Points, in no order, along strands that fork and pass close to each other.
In the rows, 128 means zero.
Two points are linked if the straight distance between their rows is under 30.8. Some points are linked to none.
(937): [156  85  64 150 146 105 182 127]
(547): [115 127  89 109 139 129 152  88]
(485): [132 110  70 134  87 131 174  93]
(45): [101 108 129 110 127 142  77 171]
(706): [173 158 149 166 176  86 169 121]
(96): [101 134 123 112 146 121 148 128]
(805): [121 114  74 133  68 147 142  94]
(244): [126  94  87 113 100 154  77 130]
(675): [ 92 135 172 128 124 127 136 175]
(29): [109 146 110 106 149 127 131  91]
(107): [151 171 182 148 139 112 167 104]
(339): [107 115  88 109 115 146 123  98]
(1007): [109 123  89 108 127 138 135  89]
(661): [103  99  87 115 107 140 153 120]
(1048): [118 175 167 128 139 123 127 107]
(519): [100 135 171 126 120 135  93 175]
(1153): [163 127 114 168 190  83 159 146]
(978): [100 125 116 106 133 142  99 126]
(154): [161 123 198 171 119 116 189 154]
(421): [123 113  75 129  71 150 123  92]
(860): [ 87 112 116 110 125 141 120 145]
(455): [135 176 183 135 126 137  86 111]
(457): [141 168 142 131 169  98 164 102]
(531): [143 151 195 141 110 144  72 148]
(325): [119 131  92 104 131 146  86  85]
(836): [152 115  99  98 135 139  53 126]
(37): [135 132 204 160 109 124 178 159]
(652): [156 140 154 113 138 128  50 160]
(608): [184 127 184 189 141 103 181 148]
(1082): [100  86  86 122  76 155 129 137]
(1106): [126  94 109 105 121 144  63 167]
(224): [146 152 196 155 121 121 172 125]
(506): [133 114 141 108 132 134  57 186]
(540): [141  85  69 140 119 115 190 129]
(123): [133 108  76 120  87 156  85  97]
(636): [144  96  86 108 108 150  64 129]
(1110): [151 168 156 143 162  96 170 110]
(218): [109 161 140 113 147 128 113 107]
(128): [154 147 190 160 129 110 180 135]
(231): [124 172 165 125 137 133  84 115]
(249): [115 173 148 118 150 122 126  98]
(773): [ 97  87  91 116  92 154 112 143]
(207): [167 163 154 157 169  90 171 115]
(340): [108  82  96 112  98 153  84 157]
(1154): [105  90  80 128  70 149 149 130]
(179): [124 113  74 132  74 141 157  93]
(353): [108 127 156 121 126 138  75 176]
(433): [111 146 106 105 144 136 109  84]
(378): [155 116 121  98 139 131  51 157]
(1043): [158 116  99 161 189  86 163 145]
(552): [157 127 135 102 142 127  50 161]
(490): [146 155 201 153 115 131 162 113]
(761): [118 163 134 110 149 134  82  98]
(730): [ 93 138 173 128 119 133 114 174]
(211): [156 113 107  96 137 134  51 143]
(1099): [152 105  93 154 180  90 169 149]
(714): [132 146 109 119 170 104 167  99]
(964): [104 148 130 109 145 131 110 114]
(587): [151  83  66 146 130 109 188 130]
(1102): [125  91  76 128 113 125 184 124]
(360): [114 154 114 104 149 136  92  88]
(530): [137 153 206 152 105 141 147 116]
(1030): [122 170 151 118 144 132  82 107]
(192): [128 138  98 113 160 112 165  89]
(512): [ 88 114 117 108 130 133 135 144]
(319): [177 150 143 174 181  82 163 133]
(789): [151  87  74 152 162 100 177 142]
(938): [153 125 204 167 110 125 185 148]
(284): [ 95 103 119 109 121 147  89 163]
(966): [112 157 120 109 156 122 136  88]
(544): [135 178 189 138 122 138 102 101]
(243): [157 146 182 163 139 103 181 144]
(158): [124 129  86 111 144 122 162  83]
(1065): [125 111  75 122  82 155 101  94]
(536): [ 98  97  94 113 119 134 160 136]
(234): [112  90  79 129  80 138 169 127]
(633): [135 179 190 140 123 134 121  97]
(1035): [116 101  88 111 105 154  86 120]
(588): [135 119  75 119 137 120 173  84]
(590): [114 138 187 146 123 116 170 174]
(795): [128 178 178 135 134 124 134 103]
(500): [122  88  99 107 109 149  70 159]
(49): [ 92 105 106 110 127 132 153 140]
(458): [149 151 181 131 121 135  60 152]
(524): [118 154 178 138 133 116 160 144]
(874): [144 106  69 128 128 117 181  91]
(790): [172 141 131 177 188  80 158 140]
(474): [135 152 198 143 107 145  85 142]
(253): [ 94  94  96 113 104 150 115 141]
(701): [125 126 156 117 129 134  61 182]
(1009): [130 104 123 103 130 137  59 173]
(976): [134 158 124 122 171 100 163  97]
(830): [108 102  81 118  95 146 144 108]
(582): [158 148 172 122 130 130  52 158]
(807): [122 164 129 115 162 111 149  93]
(541): [175 137 183 179 141 103 182 144]
(729): [104 124 119 108 133 142  86 135]
(576): [116  90  78 128  95 134 177 126]
(481): [ 89  99 111 109 115 147 105 156]
(188): [139 103  67 133 106 124 183  96]
(380): [102 141 180 137 122 121 155 171]
(958): [126 155 200 144 106 143 107 137]
(621): [ 99 135 118 107 139 134 116 116]
(929): [144  99  91 143 168  95 177 149]
(333): [127 132 197 155 114 118 177 172]
(254): [108 109  89 110 109 150 105 108]
(302): [128 154 203 149 104 141 127 129]
(442): [149 104  89 102 120 146  59 125]

A fork is a point with three links. Follow the links from the first point to the second and name the forks in between, in order.
(192), (1035) => (158)
(234), (284) => (481)
(1110), (547) => (976) > (158)
(588), (29) => (158) > (976)
(966), (319) => (976)

A fork is a point with three links, a tip a point with one. Leave the first point through the second and follow the links. Name the first fork or tip that comes.
(830), (661) => (481)
(1035), (254) => (158)
(790), (319) => (976)
(485), (179) => (123)
(49), (536) => (830)
(964), (621) => (729)
(353), (701) => (340)
(530), (490) => (608)
(730), (675) => (154)

Follow the links from the first point to the second, and from the first to the third. Name the last point that the two ways share.
(254), (976), (874) => (158)
(536), (45), (1082) => (481)
(49), (45), (1082) => (481)
(966), (706), (158) => (976)
(1007), (485), (966) => (158)
